Points on a hilly landscape, in no order, each with its height.
From any point a ball rolls to the lowest of the 2 points nearest to it. It stops when none of these is lower. Distance is the straight distance between rows; heights are no part of it.
Z_993 height 328: [133 125 119 122 113 132 144 110  95 120 139 130 122 108 132  95 156 124
 118 142 145 100]
Z_865 height 566: [137 144 126 126  72 173 135 108 103 102 194 152 170 113 129  83 120 135
  94 139  94 122]
Z_843 height 359: [144 183 108 156 110 128 112  92 180 200 104 105 166 165 139 145 175 163
 132 139 142 161]
Z_645 height 346: [130  79 144 124 115 144 144 168 118  65 176 157  84 106 164 103  96 126
 130 152  83 115]
Z_368 height 539: [116  50 173 130 100 117 130 178  71  50 162 165 102 140 169 132 140 166
 124 186  86 104]
Z_542 height 749: [113 128 131 132 149  86 122 125 159 206  64 141 128 153  94 193 186 139
 169 112 167 125]
Z_488 height 484: [148 116 130 128 162 114 120 167 147 166  92 108 168 141 106 133  70 124
 161 106 126 126]
Z_463 height 534: [134 135 135 151  85 132 116 130 125 124 143  69 174 181 158 143 132 187
 111 192  93 134]
Z_449 height 264: [ 89  93 150 125 123 171 155 193 101  85 225 141  98 117 156  84 110 132
 118 170 110  79]
Z_392 height 532: [111  41 152 132  85 105 139 154  64  71 159 134 110 123 170 102 158 154
 109 206  90 109]
Z_394 height 414: [144 165 138 132 129 114 134  91 109  86 119 182 128 121  97 141 189 110
 113 114 176 148]
Z_86 height 174: [137 103 160 134 152 131 120 188 105  74 134 162 164 144  95 151  65 115
 148 114 124 112]
Z_558 height 199: [115 160 111 123 188 124 114 150 131 167  87 141 137 113  83  96 168  88
 126  77 191 152]
Z_698 height 603: [104 119 123 135 147  72 117 145  83  87  81 173 140 106  61 139 120 100
 148 104 164 135]
Z_347 height 396: [140 143 143 142 136 141 142  95 152 179 118 137 137 164 132 188 143 154
 155 124 152  95]
Z_489 height 494: [141 109 128 106 164 107 122 146 142 178  77 136 145 128  97 159  90 113
 168  85 129 124]
Z_436 height 561: [122  99 175 147 114 100 118 183  78  80 134 116 185 175 116 147 124 168
 125 184 111 107]
Z_348 height 522: [127 121 131 149 102 120 118 129 140 153 118  61 133 179 173 168 130 187
 123 183 101 130]
Z_359 height 547: [122 106 177 139 149  89 136 158  82  44 133 142 123 144 118 158 150 133
 127 165 144 101]
Z_432 height 325: [118 140 133 123 109 178 141 132 126  91 193 126 111 113 149  98 101 128
 108 137 106 106]
Z_445 height 282: [112 105 143 120  90 173 129 152 128  85 186 142  67 140 178 132 101 172
 130 153  80 103]
Z_602 height 261: [137  97 109 101 121 134 135  95 158 106 126 124  42  73 166 119  89  87
 126 102  82 159]
Z_452 height 366: [117  89 120 112 147  86 133 156  92 144 100  90  99 119 132 107 159 132
 135 156 157  90]
Z_497 height 225: [127 131 103 122 134 131 145  77  95 127 126 185 130  82 106  85 165  84
 117  94 183 139]
Z_957 height 736: [142 170 118 120 163 139 116 111 150 193  90 152 148 124  96 137 145 104
 136  68 171 155]
Z_586 height 406: [109  70 129 124  65 135 121 130  56 150 139 121 130 149 172 121 147 192
 109 189 109  84]
Z_933 height 375: [157 108 151 114 157 109 128 149 125  88 119 144 115 116 120 147  95 100
 134 111 117 138]
Z_56 height 464: [135 148 114 141 171 131 125 136 191 202 101  90 146 137 134 140  83 121
 154  98 120 149]
Z_644 height 563: [ 67 118 130 126  57 168 129 157 107 122 213  91 126 145 161  84 111 181
  92 185  73  99]
Z_643 height 493: [117 145 124 165 140 119 134 129 177 196 115  66 139 167 158 146 130 162
 146 157 134 125]
Z_875 height 708: [114 114 147 153 156 129 141 139 116 162 116 160 169 177 104 186 112 149
 173 125 179  65]
Z_524 height 345: [156 117 157 111 144 125 129 135 154  96 131 131  89 131 143 180 104 119
 141 123  97 119]
Z_844 height 413: [ 95 143 103 121  47 172 119 100 163  95 163  96  78 144 166 120  76 162
 110 130  72 141]
Z_763 height 271: [105 149 105 129 171 142 132 131 104 177 125 125 168 128  95  89 152 119
 139 100 197  81]
Z_937 height 744: [124 150 113 120 157 110 117 121 178 229  71 141 129 134 100 162 183 126
 156  89 167 137]
Z_762 height 541: [124  71 130 117  81 107 113 116  73 116 112  98 104 153 191 157 165 181
 102 195  99 117]
Z_808 height 549: [146 101 119 115  89 105 117 106 105 110 112 104  96 136 169 147 161 162
 117 173 100 124]
Z_260 height 590: [111  89 135 130  73 152 147 146  88  89 211 158 146 106 136  64 136 127
 101 170  86 101]
Z_142 height 380: [122 146  91 119  98 162 142  62 135 125 152 125  79  89 160  93 138 118
 110 116 129 121]
Z_798 height 296: [110 103 133 125 124 180 155 156 112  82 219 159 115  94 152  76  97 106
 112 137 107 101]
Z_262 height 268: [169 161 127 122 142  98 103 137 143 128  82 131 161 131  96 138 129 110
 124  98 127 197]
Z_118 height 408: [126 153 146 139 144 119 129 168 143 115 149  52 142 137 136 111 127 135
 109 164 126 130]
Z_947 height 251: [132  81 151 121  90 151 131 131 109  82 162 165  68 135 183 154 127 166
 132 160  84  98]
Z_209 height 529: [139 130 133 119 107 190 142  97 134 111 171 166  82 118 163 138 104 131
 128 116 112  92]
Z_316 height 289: [122 135 157 162 132  92 120 130 112 144  97 114 167 183 123 180 175 173
 140 168 167 118]
Z_797 height 241: [106  74 166 132 132 139 151 187  80  64 196 157 105 129 145 109 132 131
 123 175 127  74]
Z_421 height 298: [132 173  95 119 142 154 124 108 111 143 136 125 160  90 106  55 153  92
  89  96 146 173]
Z_525 height 704: [117 102 108 110 165 120 139 139 106 160 110 127 111 113 120 103 125 110
 153 109 164  72]
Z_255 height 598: [110 117 140 130 109 155 155 132  83  97 199 140 148 106 125  76 142 118
  99 165 128  83]
Z_590 height 333: [148  97  97 114  87 151 139  83 111 129 132 166 111  95 145  88 123 126
 128 118 118 108]
Z_414 height 558: [155 109 121 105 106  93 110 103 131 126  85 119  96 136 142 159 154 149
 136 139 103 137]
Z_401 height 354: [101 134 118 122  73 192 133 136 134  87 210 131 114 104 153  73  79 136
  93 131  74 135]
Z_783 height 316: [138 147 136 153 102 111 113 101 120 150 108 100 168 183 144 172 187 182
 117 177 143 139]
Z_229 height 254: [150 128 117 111 122  74 108 104 130 128  66 161 103 121 103 162 189 124
 137 111 139 157]
Z_161 height 533: [130  86 143 129  98 108 107 127 102 143 104  81 116 176 186 183 145 190
 117 187 105 119]
Z_240 height 489: [161 160 122 123 107 118 106 101 159 112 124  95 115 149 147 158 151 148
 115 146 103 159]
Z_713 height 436: [162 131  97 109 104 145 116  99 116 119 119 133 143  88 131  80  95 100
 100 101  86 190]
Z_978 height 317: [104  97 139 117 121 178 142 174 135  83 198 149  58 114 170 112  70 139
 136 135  91 106]
Z_767 height 150: [143 137 163 132 149 107 123 128 159 123 122  98 109 165 145 198 141 148
 138 152 120 121]
Z_818 height 165: [120 108 117 135 123 111 147 113  76  84 136 175 154  89  92  81 146  90
 116 119 164 131]
Z_40 height 252: [109 136  90 119 150 135 131 127  97 168 125 105 156 100 107  50 157 115
 123 113 167  95]
Z_584 height 576: [155 127 131 130  79 138 132 115  94  71 171 167 191 109 107  83 125 114
  92 142  88 149]
Z_661 height 454: [124 153 101 145 170 125 119 134 183 227  86  88 156 135 124 114 126 136
 156 100 142 139]
Z_64 height 344: [108 145 133 162 128 180 145 146 139 178 172 106 194 163 137 110  90 162
 140 149 139  78]
Z_853 height 194: [115 107 163 149 136 128 125 196  89  86 145 158 192 165  88 144  85 148
 153 141 137  89]
Z_210 height 557: [138 150 115 122  99 190 134 115 111 130 171 143 178 114 125  80  87 125
  99 107 105 120]
Z_126 height 482: [129 176 136 138 143 164 133 121 158 130 162  90 129 134 139 125 112 130
 115 123 138 126]
Z_833 height 287: [115 152 118 130 198 163 138 135 130 170 137 133 161 134 102 120 119  95
 144  88 194  90]
Z_679 height 196: [107 152 133 150 142 129 139 122 236 167 125  62 100 155 157 180  80 140
 153 126  93 151]
Z_94 height 305: [131 166 136 150 182 166 149 123 158 173 147 129 166 146 119 145 111 117
 147 101 175 101]
Z_749 height 411: [154 117 141 112 139 147 129 119 141 153 111 160 130 136 120 173  87 124
 158  95 118 102]
Z_285 height 434: [134 145 139 133 113 109 128 103  90  92 120 168 155 134  91 141 164 133
 122 128 166 117]
Z_787 height 440: [146 177 119 134 131 105  99 137 144 141  98 117 149 138 103 122 201 131
 107 130 160 175]
Z_293 height 703: [103 108 132 129 150 146 144 135  91 150 135 167 148 154 106 150 122 133
 162 123 188  40]
Z_931 height 525: [130  99 142 110 177 161 140 168 113  94 152 164 108 107 129 123  68  80
 135 102 133 101]
Z_252 height 288: [166 131 112 112 113  73 105 101 130 100  85 144 101 117 123 133 186 111
 119 130 117 179]
Z_848 height 551: [114 110 170 142 138  76 121 136  71  70 106 135 122 159 119 181 178 152
 120 167 157 107]
Z_635 height 326: [162 105 112 119 115  69 118 118 117  75  94 140 123 100 120 102 161  99
 112 138 113 190]
Z_186 height 567: [157  90 128 105 108 104 113 106 121 147  82 150 116 133 124 164 120 147
 155 116 102 108]
Z_234 height 459: [168 159  99 114  95 139 108  98 142 115 123 118 146 116 136 109 115 125
 101 112  87 186]
Z_20 height 552: [ 94 112 158 135  70 167 127 167  89 115 206 112 149 162 164 118 133 191
  93 194  86  94]
Z_847 height 586: [137 107 142 146  95 106 136 134  80  40 151 178 197 106  87  86 123  96
  99 138 103 160]
Z_705 height 474: [148 160 132 166 118 129 126 134 146 161 131  94 213 169 120 119 126 159
 129 152 137 136]
Z_977 height 544: [118  71 179 139 117 103 132 172  65  35 143 169 130 151 129 150 138 150
 134 176 111  95]
Z_476 height 266: [116 108 161 155 150 110 134 146 108 159 113 111 152 179 134 178 141 166
 145 164 166  84]
Z_966 height 610: [ 89 131 119 156 150  67 125 144  73  62  98 181 147  86  56 113 125  77
 133 103 179 165]
Z_862 height 385: [ 98 121 108 118  54 179 122 135 153  87 182 120  91 120 161  90  59 154
 111 128  55 147]
Z_50 height 483: [ 89 171 110 195 135 128 150 109 213 210 128  60 138 170 168 137 119 159
 143 150 129 144]
Z_44 height 171: [147 141 122 110 144 116 135 101 142 120 118 135  74  95 137 130 158 104
 122 113 142 142]
Z_766 height 386: [101  92 125 134  82 146 123 141  90 179 139  84 148 164 174 125 123 195
 121 185 118  82]
Z_366 height 683: [134 123 117 131 128 128 124 121 124 193  95 115 156 148 120 127 123 157
 149 124 148  94]
Z_163 height 667: [121 123 117 123  95 161 123 136 148 139 141  95 111 140 159 118  78 162
 134 140  89 109]
Z_866 height 169: [107 104 108 116 163 120 138 105  87 129  99 204 120  97  83 140 118  73
 153  69 180 104]
Z_501 height 235: [163 139 147 126 141 103 113 134 136 108  91 148 162 140  96 172 105 118
 136 102 121 158]
Z_845 height 318: [150 151  88 113 105 135 103 106 173 160 100  81 117 119 144 119  85 133
 129 100  82 175]
Z_960 height 363: [102 121 123 140 103 167 134 141 106 182 158  93 172 155 147  99 114 177
 130 167 131  69]
Z_226 height 427: [ 93 188 116 119 163 178 129  95 188 139 144  82  68 109 145 119  85  93
 107  65 123 176]
Z_715 height 740: [121 155 110 139 157 113 112 129 149 210  67 159 167 140  75 142 156 120
 156  78 187 145]
Z_737 height 500: [141 170 100 126  89 124 106 107 153  97 143  67 112 132 149 112 143 141
  96 153  95 174]
Z_928 height 435: [ 99 149  93 117  73 190 126  86 161 120 159 105  92 122 156  99  68 138
 109  99  88 140]
Z_516 height 292: [118 145 102 112 121 154 115 105 199 161 111  77  90 119 150 137  52 122
 138  80  74 162]
Z_858 height 594: [121  97 140 152  99  68 136 129  76  29 138 164 176 103  88  97 157 102
 107 158 127 159]
Z_282 height 248: [115 160 130 169 147 103 135 128 235 170 120  55 107 169 163 188 124 145
 147 150  97 175]
Z_112 height 192: [123  97 108 123 135 129 152  83  87 122 114 209 123  86 103 108 138  86
 143  87 176 105]
Z_521 height 437: [145 174 149 137 139 147 138 113 126 110 152 137 152 145 121 149 154 132
 115 129 165 115]
Z_874 height 331: [128 177 119 126 132 127 131 124 111 112 160 111 175  95  98  56 173  90
  74 125 140 166]
Z_127 height 203: [133 130 151 127 142 129 132 143 137 121 137  95 105 143 146 151 125 138
 132 152 129 102]
Z_248 height 209: [123  91 165 131 126 141 126 179  84  85 147 182 150 162 115 152 103 157
 153 142 126  75]
Z_575 height 393: [145 136 139 119 155 155 131 111 136 157 107 181 160 135  96 170  83 107
 158  69 146 117]
Z_290 height 432: [103 155 104 114 168 114 116 137 189 193  96  67  59 116 142 123 168 125
 137 114 141 140]
Z_672 height 376: [151 160 131 125 154 169 131  91 163 195 117 160 162 136 112 169  98 115
 149  71 141 131]
Z_603 height 597: [106 137 123 144 157  79 107 164  98 116  73 159 170 126  49 150  94 106
 160  90 167 135]
Z_363 height 478: [161 152 112 121  92 127 111 121 135  76 145  94 145 116 140 103 116 120
  90 143  75 182]
Z_613 height 384: [149 139 100 110 140  90 108 133 126 135  79 131 128 102 101  89 154 101
 120 103 138 184]
Z_465 height 358: [148 186 122 124 153 182 125  78 167 188 122 137 142 128 123 147 110 111
 124  68 137 165]
Z_814 height 447: [146 146 142 132 119 133 134 122  95  79 145 160 177 120  97 113 135 116
 107 127 143 130]
Z_134 height 392: [118 116 137 120 159  48 111 164 115 129  62 124 100 132  87 149 180 121
 148 135 167 132]
Z_634 height 540: [135 117 121 109 112 211 140 112 124 117 181 187  98 103 156 106  66 117
 125  91 104 113]
Z_505 height 401: [150 108 137 120 152 104 133 130 109  75 107 166 123  96 108 123 109  77
 119 102 130 171]
Z_915 height 503: [145 103 117 121  87 106 123 136 103  83 143 109 145 110 135  81 136 126
 101 165  84 141]
Z_307 height 457: [161 111 163 132 127 114 138 131 117  22 158 156 119 113 142 132 120 102
 108 146  95 153]
Z_287 height 279: [132  56 121 138  70 122 142 114  79  72 131 221 156  98 119  91 121 123
 136 133 117 126]
Z_863 height 253: [108  49 128 161  71  94 139 117  76  48 138 212 180  81  97  83 124 102
 135 141 116 146]
Z_941 height 187: [143 102 141 115 127 108 133 121 108  99 116 145  95 125 136 153 145 129
 136 143 135 101]
Z_974 height 476: [139 123 156 129 136 138 151 145 122  37 187 136 107  95 146 109 118  89
  94 147 111 143]
Z_343 height 155: [131  90 135 126 120  79 130 110  93  80  87 177 109 123 105 161 149 126
 151 126 141 112]
Z_895 height 463: [128 160 139 125 133 155 128 115 178 120 152  91  83 129 151 156  94 131
 125 115 111 130]
Z_994 height 324: [120 140 132 153 167 168 141 150 144 170 149 122 184 153 119 124  82 129
 153 117 156  85]
Z_16 height 506: [140 111 127  94 183 106 125 144 145 160  82 130  96 102 106 149 103  81
 154  78 124 141]
Z_548 height 295: [158 185 115 123 146 123  96 125 171 168  88 124 145 130 109 136 151 107
 115  88 130 206]
Z_961 height 214: [106  82 114 152  93  87 141 115  67  74 125 186 186  80  82  72 128  84
 121 128 143 147]
Z_904 height 513: [122  97 146 127 173 151 160 162 103  65 182 164 105  95 135 102  95  71
 121 127 145 102]
Z_746 height 394: [131 122 141 127 133 126 129 175 111  98 152  94 148 126 125  96 109 126
 115 153 117 115]
Z_425 height 388: [145 166 141 127 134  96 117 111 127  99 107 149 110 135 113 157 211 125
 113 133 164 153]
Z_930 height 340: [141 187  96 113 132 169 113  81 164 180 113 123 121 110 127 114 137 115
 113  76 135 168]
Z_149 height 458: [129 168 144 142 131 146 136 134  91 103 159 145 215 135  77 111 130 119
 110 125 163 120]
Z_280 height 389: [131 152 139 150 165  95 122 182 157 138 115  58 157 146 122 120 126 133
 130 153 137 144]
Z_959 height 446: [124  71 108 115  40 134 122 127  82 115 160 134 137 121 156  80 128 167
 109 179  62 116]
Z_752 height 255: [131 108 108 138 100  85 122 115  70  86  92 184 178  98  78  99 120 106
 128 107 138 154]
Z_885 height 677: [140 120 111 120 112 147 118 135 126 162 119 100 146 132 132 102  94 150
 143 130 115 103]
Z_375 height 466: [145 127 102 106  85 157 123  69 139 144 124 136  83 121 158 140 118 149
 132 114  97 116]
Z_722 height 417: [120 151 116 110 184 109 116 155 163 178  88 105  79 111 117 117 181  99
 133 102 164 141]
Z_174 height 496: [131 128 146 124 168 142 154 144 128  73 174 121  83  99 146 109 116  81
 108 137 137 120]
Z_315 height 624: [ 95  85 147 126 129 135 135 204  87 130 171  74 127 143 150 100 109 158
 120 188 113  72]
Z_747 height 353: [127 149 152 146 171  83 123 158 171 166 102  72 108 162 143 170 175 146
 140 161 152 141]
Z_953 height 330: [115 152 148 139 163 103 123 150 182 142 126  45  83 151 156 165 144 141
 133 161 130 140]
Z_130 height 300: [121 136  98 120 120 143 149  95 103 132 151 125 128  80 128  50 163 102
 100 124 145 118]
Z_124 height 577: [154 103 124 109 118  85 114 107 118 130  65 171 126 121  96 162 120 123
 153  95 112 141]
Z_972 height 373: [138 106 152 122 126 142 131 172 119  81 162 123 117 128 146 117  91 136
 126 147  96 108]
Z_221 height 652: [ 89 102 131 131 102 161 125 176 144 138 166  81  86 148 171 117  67 175
 136 158  91  93]
Z_10 height 424: [121  85 123 118  74 144 134 127  78 122 155 133 119 124 157  93 139 163
 117 170 102  90]
Z_317 height 725: [130 160 141 154 191 117 142 135 206 217  98 149 165 147 100 185 140 104
 164  85 147 168]
Z_806 height 322: [128 142 154 149 132  77 108 119 131 148  77 129 140 184 117 201 216 169
 131 161 171 144]
Z_123 height 339: [135 170 122 154 118 112 119 105 149 183 100 103 150 175 139 159 210 171
 121 163 167 146]
Z_400 height 139: [107 118 109 123 171 110 134 116  86 124  91 196 129  87  78 115 119  55
 138  67 183 158]
Z_104 height 473: [100 182 105 190 162 136 155 102 234 231 121  91 139 155 155 139 124 141
 148 117 129 159]
Z_619 height 312: [138 101 161 114 132 126 129 130 144 104 138 119  59 141 165 188 114 148
 146 149  93  98]
Z_176 height 516: [109 146 119 117  91 175 137  86 150 112 163 117  59 124 167 138 112 147
 119 131 111 104]
Z_119 height 699: [120  95 126 113 163 132 137 135 105 145 114 166 118 128 108 149 110 108
 166 101 171  57]
Z_356 height 257: [102 146 120 134 146 158 129 128 216 171 130  69 100 138 152 152  41 126
 149  92  93 145]
Z_470 height 731: [136 174 138 130 182 141 128 121 188 194 110 138 138 135 107 167 143 105
 141  83 157 158]
Z_151 height 445: [117 167 126 109 161 163 140 108 171 126 153  99  58 106 148 142 100  96
 120  91 122 140]
Z_183 height 452: [144 183 146 149 161 126 127 133 149 137 124 117 171 154 109 145 147 131
 126 126 166 142]
Z_227 height 635: [ 85  92 139 125 101 153 127 204 113 119 193  89 112 140 159  93  91 170
 121 177  80  92]
Z_98 height 294: [137 170 152 143 164 110 128 140 210 142 123  73 101 150 146 186 130 130
 135 134 116 166]
Z_888 height 372: [127 123 164 152 175  84 127 180 150 148 110  67 139 167 138 162 129 145
 147 167 141 122]
Z_724 height 465: [147 163 136 145 117 149 126 133 117 132 145 121 214 149 100 111 115 138
 115 131 143 130]
Z_829 height 220: [147 122 113 103 150 121 138  96 153 117 117 133  59  72 149 115 132  75
 120  99 116 167]
Z_704 height 433: [147  95 122  97 125 158 126 125 142 155 119 157 101 115 137 145  64 122
 162  86  91 101]
Z_220 height 592: [115 141 124 133 160 111 112 131  94 124  80 186 164 118  53 157  84  86
 145  67 166 156]
Z_914 height 556: [119 108 171 146 124  96 118 154  80  91 112 117 158 179 127 174 153 173
 127 177 137 103]
Z_945 height 357: [132 156 139 131 125  85 106 116 133 138  81 152 114 155 104 180 232 148
 124 139 174 151]
Z_891 height 507: [112 145 119 146 112 132 122 127 163 161 134  44 126 159 164 130 111 170
 128 159 111 130]
Z_319 height 201: [143 117 158 135 157  97 116 170 119 100  93 149 170 145  83 169  71 113
 159 102 124 133]
Z_55 height 332: [152 118  94 101 101 118 114 105 149 127 104 103  93  99 153 108  98 119
 124 112  79 158]
Z_623 height 543: [123 131 153 145  72 153 117 148 113 109 184  91 180 172 154 132 121 186
 102 197  80 115]
Z_391 height 467: [151 182 132 137 149 145 117 132 159 133 134 100 162 133 124 120 118 120
 109 114 135 163]
Z_870 height 443: [ 96 185 108 130 169 169 128 111 188 169 137  75 102 116 141 115 104 115
 119  85 140 149]
Z_9 height 531: [125 101 129 107 203 150 150 139 112 104 141 160  97  89 127 115  85  50
 136  84 145 126]
Z_595 height 451: [119 144  87 114  74 170 120  73 172 143 130 106  76 124 160 138  78 151
 127 102  85 133]
Z_838 height 720: [116 141 144 156 186 108 145 130 174 199  93 155 167 159  86 201 135 115
 178  96 173 121]
Z_190 height 285: [145 144 115 133 114  87 108 122  97  93  81 168 169 119  74 112 140 110
 119 106 145 179]
Z_921 height 412: [ 73 161  98 113 119 173 135  88 181 121 142  80  48 107 151 107  79 106
 106  81 115 148]
Z_830 height 397: [105 168  94 117 123 174 142  64 161 123 154 110  60  89 156  99 116 103
 101  89 120 148]
Z_397 height 518: [135  91 125  91 199 122 138 149 128 135 108 142  87  87 119 131  83  60
 147  79 133 127]
Z_273 height 504: [117 169 117 127 106 158 131  76 155 142 148  95  80 134 162 144 148 152
 115 132 136 111]
Z_856 height 714: [118 129 156 145 163 105 143 123 142 168  98 158 152 167  92 213 137 135
 176 113 174  94]
Z_409 height 263: [139 149  92 118 122 125 133  92 112 138 115 149 135  87 113  65 181 101
 101 104 161 153]
Z_334 height 490: [129 143 117 116 108 129 121  76 148 168 111 106  83 138 157 165 169 158
 131 136 132 112]
Z_439 height 694: [125 109 134 100 166 114 140 116 133 166  98 160 108 122  97 180 132 107
 165  85 160  88]
Z_171 height 480: [141 123 104 106  92 138 129  62 115 164 107 138  93 124 150 139 162 155
 134 128 135  98]
Z_59 height 606: [ 84 121 144 129 111 144 152 153  98  92 222  97 129 107 138  67 146 114
  82 184 106  90]
Z_158 height 227: [109 141  95 120 174 126 130 137 101 155 112 135 148  90  88  56 164  87
 115  88 187 133]
Z_466 height 360: [146 114  93 115  96 132 140  56 125 133 122 153  76  82 155  99 163 117
 123 120 131 127]
Z_371 height 240: [122  97 159 134 144 129 133 158 110 134 131 120 122 162 144 163 116 159
 149 154 145  71]
Z_531 height 180: [134 128 177 146 153 118 140 128 193 136 130 100 104 172 160 230 116 151
 159 153  95 121]
Z_976 height 472: [148 170 120 131 122 108 105 107 183 152 110  89 110 159 145 170 182 153
 125 146 124 170]
Z_677 height 418: [134 170 146 149 129 143 138  96 145 150 142 112 140 165 142 168 160 157
 126 148 161 106]
Z_214 height 319: [153 182  99 110 141 149 104 101 144 168  94 141 132 105 113 103 155  98
 100  77 135 208]
Z_912 height 362: [158 127 113 117 129  59  98 154 119 102  66 126 142 112  94 107 148 106
 121 118 118 189]
Z_373 height 431: [167 120 153 125 149 118 137 128 116  40 140 157 128  95 130 119 105  74
 101 121 102 189]
Z_816 height 369: [137 143 115 129 109  95 130 121  93  92 128 143 173  95  91  65 172  91
  89 130 142 176]
Z_238 height 548: [134 123 115 117  99 208 140 112 100 124 181 192 149  99 137  81  80 118
 116  96 111 119]
Z_664 height 218: [150 106 152 115 112 140 137 111 115  79 144 170  86 127 154 160 130 140
 130 139 111 101]
Z_154 height 456: [149 179 119 134 124  96  90 133 173 152  90 111 127 158 121 157 217 144
 113 145 143 186]
Z_940 height 400: [137 161 121 132 103  86 117 129 100  88 131 119 183 125  91  88 194 120
  87 158 137 163]
Z_779 height 173: [108 145 104 119 173 118 120 135  98 159  82 165 157 108  67 108 125  82
 137  66 188 146]
Z_781 height 122: [124  90 120 129 124  97 139 121  77  96 109 168 126 109 103 112 138 112
 141 128 156 103]
Z_557 height 585: [143 120 123 110 141 105 119 118 111 138  72 182 145 112  77 152 102  98
 145  68 139 152]
Z_801 height 306: [151  86 118 123  72 144 138  94  94  96 144 195 140 103 137  92 127 129
 126 130 107 123]
Z_216 height 265: [130 102 164 129 133 137 128 146 167 136 132 107  92 165 163 200  92 164
 159 149  86  97]
Z_621 height 521: [126  73 132 122  91  90 128 149  79  81 137 102 123 121 151  96 155 145
 104 196  90 126]
Z_2 height 409: [159 123  95 113 118 106 116 115 107 125  97 131 148  89 112  69 127  90
 111 105 111 187]
Z_271 height 379: [123  99 109 114 134  56 120 152  96 139  67 107 111 119 106 104 172 128
 140 144 157 126]
Z_33 height 477: [132  72 115 126  55 115 128 137  97  86 171 139 155  99 139  57 129 129
 104 177  61 140]
Z_962 height 297: [156  76 107 101 111 102 132 108 139 109 101 134  62  87 162 115 110 106
 137 124  86 144]
Z_157 height 224: [109  74 166 129 137 138 137 178  74  87 156 162 110 152 142 151 125 152
 142 165 140  64]
Z_13 height 349: [117 105 111 115 121 110 139 128  92 134 131  88 104 113 144  86 161 135
 116 166 141  96]
Z_79 height 460: [102 181 113 153 154 158 133 106 214 192 128  74 119 143 150 138 105 136
 137 104 126 149]
Z_446 height 579: [ 96 101 127 121  59 160 130 160  99 111 216 129 142 118 146  62 116 154
  97 170  58 105]
Z_883 height 615: [ 99 101 152 128 115 131 140 169  74 107 187  90 148 132 137  87 141 141
  96 193 109  84]
Z_659 height 688: [130 113 115 107 147 126 127 115 137 195  86 131 122 127 116 151 131 132
 165  99 155  87]
Z_734 height 444: [109 152  99 129 173 129 120 137 182 209 100  63 108 117 137 107 135 129
 147 106 145 131]
Z_172 height 374: [149 162 124 144 128 133 123  97 181 187 110 118 147 160 137 170 138 155
 146 121 134 137]
Z_893 height 404: [115 136 125 121 170  80 112 159 134 161  75 118  89 123 104 127 198 114
 138 126 179 131]
Z_694 height 471: [137 104 127 132 161 155 126 174 145 176 116 135 167 147 118 134  47 127
 173  98 125  97]
Z_886 height 422: [129 181 125 135 122 108 117 134 112 128 127 111 170 138 100  99 207 136
  95 154 166 145]
Z_901 height 453: [133 113 125 118 153 178 130 148 159 174 136 128 120 131 142 140  52 128
 163  93 110  93]
Z_75 height 219: [149 140 121  95 139 103 124  99 155 149  87 147  76 111 120 165 183 114
 136 101 130 148]

For each start below, name the point where the ball stops.
Z_914 -> Z_400
Z_176 -> Z_86
Z_240 -> Z_400
Z_525 -> Z_348
Z_56 -> Z_400
Z_183 -> Z_767
Z_766 -> Z_400
Z_737 -> Z_44
Z_488 -> Z_86
Z_931 -> Z_767
Z_439 -> Z_348

Call two points neighbours if one is among the 2 nearest of the other. Go from one point of each pair to the other, from neighbour to neighbour, staying as low as possible. Name the highest point that can't be avoided.
Z_400, Z_44 -> Z_56
Z_86, Z_44 -> Z_9
Z_44, Z_679 -> Z_55
Z_781, Z_44 -> Z_912
Z_679, Z_767 -> Z_126
